The views of a scene show one set of named points, each view turned or mirrored, shifted and resized as a whole, with a little noise and some points left out.

Scene 1
View 1
J500: [ 17   4  -4   5  -1  10   0 -16   1   0  22  32  17   6  -1  10  -4  14
   1   3  -9  11   0 -17  -3   3   5  16   3 -17   0  13   9  -2  -6  -9
  -3  25  17  -5   3  13  -9   5 -11  -7  14  -9   8   9]
J441: [ 10  -4  -5  -2   2  20  -7 -23  -5  18  16  21  21   0 -15   7   0  -2
  12  -2  11   7  -1 -22 -23   8  -8  18   4   3  12  16  16 -11   2   1
  -3  23   6  -1 -18  25 -18   8 -14  -5   4   0  14  -1]
J834: [ 15  -2   3  -2   1   1   7 -14  -7  -9   8  18   6  -6  -3  -6   3  13
   1   9 -20   8  -2  -5   9   5   3   7   6 -10  -4   8  -1  -4  -6 -14
   4  24   3  -5   3   8   1   6 -18  -9  14  -7   5  10]
J876: [ 13   0  18 -24 -10  16   5  -8  25  32   2  14  -4  -9 -24 -15   4  -1
 -13  14 -19   8   2 -12  11  -6  -9  12  -4  -4  -1 -24  10  -9 -18  -3
   5  22   3  -4   6  15   0  11 -24  -7  23  24  25  15]
J450: [  9  -4   8 -12  -1   0  12 -11  -3  -3   5  14   0 -11  -4  -8   3   4
  -1  10 -18   4  -1   2  11   4  -4   3   6  -4  -5  -5  -2  -6  -4 -13
   7  21   0  -2   0   9   1   5 -18  -8  15   8   9   6]
J134: [  3  -1  -5  -9   5   6   5 -13 -20 -19  18  18  11  -1   6   5  -9   4
  16   5   9  15  12   4 -17   6   3  16   4   7   7  25  -2 -14  14 -10
   2  26   6  -1 -19  27  -2   4   3 -10  18 -19   0 -16]
J617: [  5 -11   4 -11   3   1   9 -11 -12  -4   8  11   1 -14  -1  -1   1   0
   5   6 -12  -2   1   8   3   6  -8   2  11   6  -6   4  -1  -8   7  -9
   5  15  -3  -1  -4  11  -4   2 -17  -6  11   5   7  -3]
J590: [ 10 -13  -7   6  14  -5  11 -18 -28 -25   3  11   9 -20   4   0   5   4
  14   3 -10   1  -8   4   1  15  -1  -2  14  -3  -3  21  -3  -3   8 -16
   5  16  -6  -1 -15  12  -6   2 -18 -10   2 -10  -4   4]
J900: [ 15   6  18 -10  -3  -5  18  -7  10 -13   0  17  -6 -14   0 -20   6  14
 -11  19 -39  13  -1   6  32  -4  15   2   1 -18 -16 -16  -7   4 -18 -21
  10  29   6  -8  19   3  19   7 -19 -12  28  -2   7  20]
J89: [ 21  -4   7  10   4  -9  16 -20  -3 -17  -3  16   5 -21  -4 -12  16  13
  -1   9 -43   1 -19  -7  37  12  11 -10   7 -26 -13  -4  -5  12 -16 -23
   6  17   0  -9  12  -5   5   5 -32 -12  10  -1   5  33]
J812: [ 10  -6  13 -12   2 -10  20  -6  -7 -20   1   9 -13 -19   6 -14   2   9
  -4  15 -31   2   2  19  26   2   5  -5  11  -8 -16 -11 -14  -2  -5 -20
  11  18  -4  -4  11   1  11   3 -17 -11  23   3   2   5]
J217: [ 18 -17 -13  21   8  -3   2 -24 -25  -8  13  20  19 -12   2  17   7   3
  14  -4 -11  -7 -20 -12   0  18  -9  -7  19 -13  -4  20   2   2   6  -7
  -3   5   1   0  -6   7 -18   0 -27  -3 -11  -3   0  13]
J235: [ 14  -4  -5   2   4   8   2 -21 -10  -2  14  20  16  -5  -4   9   0   3
  10   1  -2   4  -2 -12  -9   9  -4   9   8  -5   3  16   7  -8   5  -7
   1  20   8  -2  -8  16 -11   4 -12  -6   7  -4   7   3]
J353: [ 16  -9  16  -6  -4  -4  13 -15   7  15 -11   9  -7 -26 -17 -14  17  -1
 -10  13 -38  -6 -14  -6  30   6  -7  -7  10 -16 -14 -25  -2   3 -19 -11
  10  11  -8  -2  12  -1  -1   9 -37  -7   9  26  18  27]
View 2
J900: [ 25  -5  -1  -9  -4   8  -2   5   1  21 -10  34 -20 -10  -8  -3  11  -9
   0  -3  12 -28   4   2  12   4   5 -10  -8   6  -3  -4  -7 -15  18   1
   9   3   8 -15  12 -13  -1  -1  12   3   4 -14  -7  20]
J617: [ 15   3   3   0  -1   7  -7  12  13   9   6   7   4   0   1 -11   4   5
   3   0   8 -18   6  13  -1  -4  -7  -3  -6   4   2  -7  -1  -7   7  -1
  -7   1   6  -8   4  -6 -12   2   6   2   0   2  11   5]
J590: [  8   0   3  -4   7  -7  -1  27   8   0   0   9   1  -9  -9   5  -1  10
  -6   0  10 -14   8  17  -9  -2  -2   5  -8 -11  14  -2 -12   0   7 -12
 -14   4  11 -11   6  -7 -10  -1   5  10  -4  -6   1  -9]
J812: [ 24  -6  -2  -3  -1   2 -10   9   2  23   1  26 -10   0  -6  -8   8   1
   0   1  16 -28   6   7   9  -1   4 -10  -6   7   1  -9  -9  -8  17  -5
   1   4  10 -14  10 -10 -14   2   9   4   1  -6   3  11]
J217: [ 12   0   2 -11  -1  -4   4  29  13   2  -4  -1  12 -13   2  -4  -5   8
  -2  -1  -2  -5  11  14  -6 -18 -19  13 -15   1  -2  -8  -5   1  -3  -9
 -12  -2  10 -15   8 -12 -10 -11   6   7   1  -8  14 -10]
J500: [  9   5  -3 -11 -11   7   7  17  17 -12 -11   8  -6 -15   2  -6   0   1
   5   2   2  -3   0  14   1  -1 -16   8 -14  -2   3   4  -3 -12   0   6
  -1   1   2  -9   4 -16  -2 -12  10   2   4   0  -6  10]
J353: [ 29  -4   8  -7  -8  15   0   4   4  31  -3  18   4 -10   0  -8   9  -8
  -2 -12  -2 -26  16  -7   6 -13  -8  -6 -10  13 -17 -15   6 -15   5   1
  10  -6  10 -22  19 -12   1   0   8   4   5 -17  15  16]
J876: [ 23   6   7  -5 -15  27   3  -5  15  10  -2  12  -2  -6   5 -14  10  -9
   7 -10  -3 -23   7  -1   3   0 -10  -8  -7   9 -11  -5  15 -24   4  14
  13  -4   1 -15  11  -9   9   4   9  -3   6  -2   5  32]
J441: [  3  12   8  -4  -9  15   4  14  23 -20   0  -8   9 -10   5  -8  -3   7
   6  -6  -2  -3   4  14 -13  -2 -20   8  -6  -7   7   4   9 -12  -6   9
  -7   0   0  -8   2  -8   2  -2   5   1   0   7   6   5]
J450: [ 16   3  -2  -6  -6  11  -2  11  11   3  -1  12  -3  -4  -1  -9   5   2
   5   1   7 -17   1  12   3   1  -8  -3  -6   4   2  -1  -2 -11   8   3
  -4   3   2  -9   5 -10  -7  -2   8   2   2   0   2  12]
J834: [ 15   0   1  -6  -3   5   1  15  10   4  -6  16  -5 -10  -4  -2   3   0
  -1  -1   7 -15   5   8   2   0  -7  -1 -11  -1   2  -2  -4  -8   9  -1
  -3   1   7 -14   7 -11  -4  -4   9   4   2  -6  -2   9]
J235: [  8   7   2  -6  -5   5   3  19  17  -8  -3   0   4  -9   2  -6  -3   7
   2  -2   3  -8   4  16  -6  -6 -13   6  -9  -5   5   0  -1  -8  -2   0
 -10   0   3 -10   4 -11  -4  -5   6   3   1   0   4   3]
J134: [  2  10   2  -2   0   3  -2  19  18 -15   4   2  -1  -2  -1  -7   0  13
   5   5  15 -11   0  22  -8   7  -8   1  -3 -11  20   7  -4  -5   7  -1
 -15   5   2  -4  -2  -5 -10   5   4   2  -4  12  -4   0]
View 3
J89: [  1  17 -14   2  -6   6   7   8   0 -39  15  10 -17   3   9 -31 -34 -17
  -4  18  -4  41  14 -12 -20  -6  16  -6   8  13  19  13  -6   2   9  17
 -13 -26   8  23  -6  26  -7   0 -14 -12  -5  -6  -5  38]
J217: [ 30  41   6 -12   2   7   2   4 -18 -45  12 -12   9   9 -14  22  -1  -8
 -12  11   9  13  16 -20  -4   1   2  -5   6  -1  26  12   1 -23  15 -10
  -6  -9  14   3  -5  11   1  17  -9   3   1   9  15  14]
J900: [-12  -5 -20   7 -24   6   8  11   7 -17  11  21 -16  12  25 -36 -29 -13
  -3   7 -18  29   5   2 -18 -19   5   0   3  11   3  19 -19  22   9  41
  -4 -29 -17  18  -6   9 -17  -9  -1 -13  -9 -22  -6  28]
J590: [ 25  31   1 -10 -14   4  -2  -9 -16 -30  22  -4  10   8  -7  12   0   3
  -1   1  17  11   9 -13  -2  -1   2   0   5  -4  17  24   4  -7  -4  -7
   0 -24 -10  12   0   7  -5   3 -12  -7   9  -6  13   1]
J876: [ -1 -20  -4  16   9  -8  15  -3   7 -16 -10  12  -8   2   6 -15 -22 -35
 -24   3 -26 -10  11  -5   2 -22   4 -17  -7  22 -28  -2 -34   4  17  49
  10  -1 -23 -12  -2   8 -32   9  19  -6 -19 -21   7  17]
J353: [  4 -12 -10  13  16  -9  20  -4  -2 -36   7  21 -28   0  10 -25 -34 -36
  -8  10  -4  25  12 -17   3   4  28 -17 -11  30 -17  -7 -26  20  13  32
 -13 -16   2  17  -9  25 -19  -4  14  -8 -11 -24 -15  41]
J834: [  6  16  -6  -4 -18   7  -2   1  -3 -23  11   1   4  10   3  -6 -13  -6
 -11   4  -8  11   9  -3 -13 -15  -5  -1   9   2  12  18  -9  -3   6  18
   2 -19 -15   4  -2   6 -14   5  -5  -4  -3  -7  12  12]
J134: [ 17  27   2 -11 -31   8 -12  -8  -8  -9  12  -7  24  15  -8  17  12  10
  -8  -8   3 -19   5   4  -5 -20 -20   7   7 -10  11  30   1  -8  -7  10
  13 -19 -38  -7   5 -14 -16   9  -6  -5   5  -8  27 -20]
J500: [  8  22  -7  -8 -15  11  -8  10   3 -23   0  -8  14  11  -1  -1  -6  -7
 -23  10 -24  -1  14   0 -14 -28 -19  -1  13   2  16  21 -13 -24  19  23
  12  -4 -12 -14   1   0 -11  17  -3   3 -15   4  28   5]
J235: [ 20  24   5  -8 -11   5  -2  -1  -8 -24   6  -9  17  11  -8  12   1  -4
 -17   3  -4 -11  12  -3  -2 -13  -9  -2   6   1  13  14  -6 -19  12   9
   8 -10 -15 -11  -2   0 -13  18  -2  -1  -1  -4  24   3]
J441: [ 23  20  12  -2   4   2  -5 -10   1 -21  -4 -18  27   1 -18  18   4 -14
 -26   1 -10 -25  12  -8   3 -18 -14  -9   6   5  -1  10 -10 -32   9  13
  14   7 -24 -26   3   1 -26  23  -1  -2  -7   1  36  -9]
J617: [ 19  15  -3  -7 -16   1   7  -5 -19 -21   7   5   4  13   0  15   2  -3
  -4  -5   2  -2   9  -6   5  -5   3   0 -10   8   0  13 -13   3   7  10
   3 -15 -18   5  -3  -2 -13   4  10   1   0 -17   9   2]
View 4
J441: [-18   1   3  10   1  -7  -5  11  11  -8  29 -16 -20   2   4   2 -13   1
 -12   7   8   0  11  16  -2   4  -7  -9  -5  -6   6 -40  -9  -1  -8  23
  10   2  -8   1  -6  19  -2  23   8   4   1  -4 -15   2]
J89: [ 20   0   6  33 -17 -18   1  -5  -9 -18 -12  -1 -13 -11  -5   0  13   5
  12 -22 -24 -18  -5 -22 -10  -1   9  15   2  -7  30   6   2  12  10  -5
  -7   2   8  21  20 -17 -21   8 -21  -6   1 -26  -4  -4]
J876: [ -7 -15 -22  23  -8 -21  -2  16  -1  -5   3 -21 -17  14  -3   3  16  14
  10   9  -3  -3   5   0  -5  18  -5  16  18  -1  10   2 -18 -12  13   7
  14  13   4  18  10  24   1   7  -2   2 -22 -21  16  20]
J834: [ -2  -3   0  14 -10  -8  -4   3  -5 -12  -2  -7  -5  -6   3   6  -2   2
   0  -9 -18  -9  -1  -5  -3  -1   1   0   5  -9  10 -10  -3   5  -5   5
   5  -4   7  10  12  -7  -2  13  -9  -4   1 -15 -12  -3]
J134: [-12   2   3  -9  -3   5  -9   0   3  -6  12 -10   2  -7  14  12 -25   0
 -11  -1 -18   2   1  11  13  -3  -2 -18   8  -7 -14 -32  -2  -5 -25  14
  13 -15   0  -7  -1 -11   7  25   5  -3   0  -2 -22  -9]
J590: [ 15   0  16   8  -4  -8  -4  -8   8 -14   7  -3  -4 -21   4   7 -16   1
 -12 -11 -19  -5   4  -2   6 -10  10 -10  -3  -8  12 -22   4  -5 -15  -3
  -2 -12  -6   4   0 -20  -9  27 -10  -8  11  -3 -14 -11]
J617: [  9 -12   1   6  -3 -11  -1  -4   7  -3   5 -11  -6 -11   1  11  -9   4
  -6   3 -15  -4   2  -1  10  -4   8  -3   9  -6   5 -12  -5 -11 -13  -4
   8  -3   1   9   1  -1   2  20  -3  -5   3  -7   1  -3]
J450: [ -3  -6  -8   8  -7 -10  -4  -2   1  -4   0 -13  -2  -4   3  10  -2   8
   2  -2 -14  -6   0  -3   5   0   3   0  12  -8   3 -11  -8  -4 -10   6
  11  -1   7   8   9   1   7  14  -3   0  -2 -12  -6  -1]
J812: [ 17 -12  -7   6 -13 -13  -1  -9  -7  -5 -18  -9   5 -10   0  15   0   9
   4 -11 -33  -9  -5 -16   7   1   9   5  19  -6   5  13   0 -11  -5 -13
   4  -6  12  15  17 -16   2  11 -14  -7  -6 -16   7  -2]
J353: [ 21 -15  -8  34  -7 -29   3   0   1 -10  -9 -12 -17  -3 -10   2  17  13
  10  -2 -10  -8   1 -18  -8   6   9  19  10  -3  31  11  -6  -9  16 -16
  -3  10   5  27  10   8 -15   8 -14  -5  -7 -21  19  15]
J500: [-19   4   3  17  -8  -5  -7   4   3  -6  10 -14  -9   2   5   3   1   2
   3  -7  -7 -11  -3  -2  -1  -1  -7  -2   1 -13   8 -21  -9  17 -11  25
  10   1   9   4   9   9   2  10  -1   5   8 -14 -30 -10]
J217: [  9  -1  21  21   0 -15  -2 -11  15 -13  15  -6 -13 -20  -4   4  -7   0
 -10  -8  -4 -13   1  -4   1 -12  11  -5 -13 -11  30 -29   6  10 -15   1
  -5  -1  -3   7  -1   0 -17  25  -7   0  28  -4 -19 -13]
View 5
J500: [ 11  13  -4 -13  -3  -4  -6 -26 -30  -7  16 -13   1   7  11  22   8  17
   2  24  -1 -11  13 -12  -2  -3 -31 -10  32  -1 -16  28   4  -6 -19 -14
   9 -31  15 -22   3   4   4   0 -26 -18  -8  -4  15   9]
J900: [ 16 -18 -13  10 -10   3  -4  -3  -2  18   7   4  10  19   7  30  -2  19
 -22 -28   5  -1  14  14  -9   1  -6  28   7  14   2  -3  12  11 -60   6
  18 -24  24 -19   4  10 -34   5  -8  -3  -1   2 -31  -1]
J590: [ 26  10 -10 -12 -37   1   0 -36  -5  -5   0   8 -19 -29   5   2 -16  16
  -1  24 -27 -27  19 -26  -2  -8 -23 -18   2  -4  -8   8   0   4 -16  11
  15 -39   7 -20 -17 -13  -8  -4   5 -23   5  -7 -21   5]
J617: [ 23   7 -12 -14 -30  11 -10 -28   2   8   0  13  -7  -6  18   0  -1  18
   1  -7 -26 -24  20 -11  -3  -5 -26 -12  -5  -9   1  15   0  11 -24  -8
  12 -30   1 -13 -14   1  -4   4   1 -13  -8  -2  -4  -6]
J450: [ 16   3  -9  -8 -20   6  -7 -19  -6   7   7   3   4   4  15  13   1  22
  -2  -9 -14 -14  16  -4  -3  -2 -25  -2   8  -5  -5  17   0   8 -28  -9
  11 -29   8  -9  -2   4  -5   7 -10  -9  -6   1   4   3]
J441: [ 15  21   1 -31 -23  -3  -8 -41 -28  -9   4   7  -8   2  32   5  22   9
  24  22 -17   1  16 -28 -11  -7 -35 -39  23  -9  -8  36  -1 -14 -12 -25
   7 -28   1  -5 -10   5  23 -11 -13 -12  -3  -5  25   2]
J353: [  4 -16 -30 -20 -23  13 -21 -19 -29  14  -1  25   9  16  23  11   9  -9
 -23 -21 -19 -13  17  15 -16  12 -15   4   3  17  21  15 -11   4 -72   3
  34  -7   2 -24 -12   9 -32   1   3   2   1  11 -26 -36]
J89: [ 10 -14 -27  -5 -15   0 -10 -19 -28   4  10   9   1  -3   1  23  -9   0
 -28   9  -4 -12  12   6 -13   3 -10  12  16  27  -2  -2   1   1 -59  20
  32 -24  18 -36 -10  -2 -45   2   0 -15   9   6 -46 -12]
J235: [ 18  16  -7 -18 -22  -2  -7 -36 -17  -5  10   2  -7  -6  16   7   4  16
   8  20 -18 -15  15 -18  -2  -4 -32 -20  14  -6 -13  24  -5  -2 -13 -13
   6 -32   3 -15  -5  -4   5  -1 -11 -19  -5  -4   9   4]
J876: [  6  -7 -15 -19 -14  13 -19 -11 -18  20   1  17  13  41  38  20  35   8
   3 -35  -8  11  14  12 -20   5 -20  -4  12   3  14  25   4  -4 -61 -24
  21 -11   2  -4   2  23  -3  -1 -13  14  -7   3  14 -21]
J834: [ 16   2 -10  -9 -17   2  -4 -21 -14   2   6   2  -1   1  10  19   1  17
  -4   5  -6  -9  15  -8  -5  -6 -22   0  15   3  -8   9   6   5 -34  -2
   9 -31  11 -18  -1   1 -11   0  -9 -15   0  -4 -11   5]
J812: [ 17  -8 -16   7 -25  13  -4 -10  12  17   2  11   2   0   6  16 -12  26
 -17 -28 -17 -23  18   6  -8  -3 -14  20  -7   1   3  -4   1  21 -47   8
  19 -31  14 -20  -5   0 -26  12   1  -8  -7   1 -27  -5]
View 6
J500: [ 16   6  -1 -13  20  11  11 -15  20 -14  -1   6  -4  13  -8 -18  11  -5
  -7 -14  21  11  11   5  17 -14   0   0  -7 -17  -8   9   4  13   8  11
  10  -7   2  27 -13   3  -7   7  -6 -10  -7   2   2 -11]
J450: [ 12   4   7  -6  13   2   7  -4  12  -9   9   3  -9   8   1  -1   6  -8
 -12  -1  -6  -1   6  -1   6 -11  -5  -9  -6  -2  -7   2   1  -5   4   2
   5   0  -4  20  -8  13  -6   7  -7  -1  -7   7  -8  -6]
J590: [ 13  14   2   4  19   8   9  -9   3 -31  13  30   6   7 -21 -15  -3 -23
 -20   0  -4 -12   8  -9  14  -2 -16  -8 -11   5 -11   8  -3  -1   8 -12
  -4  13   2  28 -17  14  -9  30 -16 -12 -28  23   0  -7]
J89: [ 26   2   0   6  20 -20  20  13   3 -17   7  32  -1  -3  -6   5 -11 -12
 -21  16 -18  19  -6   9  27  -7  -1  16   7   2 -31   0 -11  20   7 -16
  19 -28   7  18  -6  12 -26  21 -20   4 -22  24 -10   8]
J235: [ 17  11   4  -8  23  15  11 -13  17 -20   9  17  -3  13 -17 -18  10 -12
 -13 -10  16   4  12  -3   8  -7  -9  -7 -12  -6  -5  13   2  -5   5   4
   1   6  -1  27 -14   9  -4   9 -14 -16 -11  10   2 -10]
J217: [ 14   8   6  11  33   3  21  -2  -5 -27  11  37  -3   8 -30 -23   0 -19
 -13 -11  19  12  19  -3  11   5 -19   6 -17  -3 -14  18  -6  -1   4  -7
  -6   0   9  28 -15  10 -14  18 -23 -23 -25  23   4  -7]
J441: [ 20  15   5 -25  29  28  12 -18  32 -18  16  16  -7  21 -22 -23  15  -4
 -11 -17  28   7  14  -7  -3  -8  -9 -13 -18 -10  -2  21  15 -12   2   8
   8  10  -2  15 -18  13  -2   1 -17 -17   2   3   1 -11]
J617: [ 10   8  14  -3  13   2   8   2   6 -12  21  16 -10  14 -10  -4   4  -8
 -17   2  -8  -9   6 -16  -7  -4 -20 -17 -13  11  -4  12   0 -22  -2  -7
  -1   7  -7  14  -9  27  -4   4 -20 -10  -9  10  -6  -6]
J134: [  8  16   0  -9   6  23  -3 -27  22 -26   7   1   3  17 -13 -20   9 -20
 -13 -11   6 -23  11 -11   6 -14  -8 -22 -13  -4   6   8   7  -6  10   5
  -4  24  -4  30 -20   4   6  20  -3 -10 -17   9   4 -13]
J900: [ 15   0   0  -5   3 -15   6   9  16  -3   2   3  -9  -2  14  19  -7  -5
 -17  19 -30   3 -11   7  25 -21   8   0  10   0 -23 -11  -7  14  11  -3
  22 -22   0  18  -2  12 -14  14  -8  17  -9  14 -15   5]
J353: [ 22  -3  10  -3  24 -23  19  26   5   0  21  28 -16   3   1  16  -6  -1
 -21  16 -17  27  -4   1   6  -7 -10   5   1  12 -24   6  -6  -8   0 -15
  20 -27   0   0   0  31 -23  -4 -30   2  -2  15 -16   9]
J876: [ 24  -1   8 -26  18  -5  11   6  31   9  20   6 -23  14   8  12   5  11
 -17   7  -8  22  -5   0  -4 -20  -1  -9  -4   2 -11   6   6  -8   1   2
  27 -17 -10  -1  -2  26 -12 -16 -21   5  21  -4 -16   7]
J812: [  8   1   6   7   3 -16   4  13   0  -5   7   7  -8  -1   7  15  -2 -16
 -17  15 -33 -10  -6   0  16  -9  -6  -6   1   8 -16  -5 -12  -2   5  -9
   5  -9  -6  20  -5  19 -14  15  -7  11 -20  20  -9   3]

Which points are out of place in each view (at most two, in the order of its rows)? Write - if all are in place.
view 1: J450
view 2: J590
view 3: J353
view 4: -
view 5: -
view 6: J617
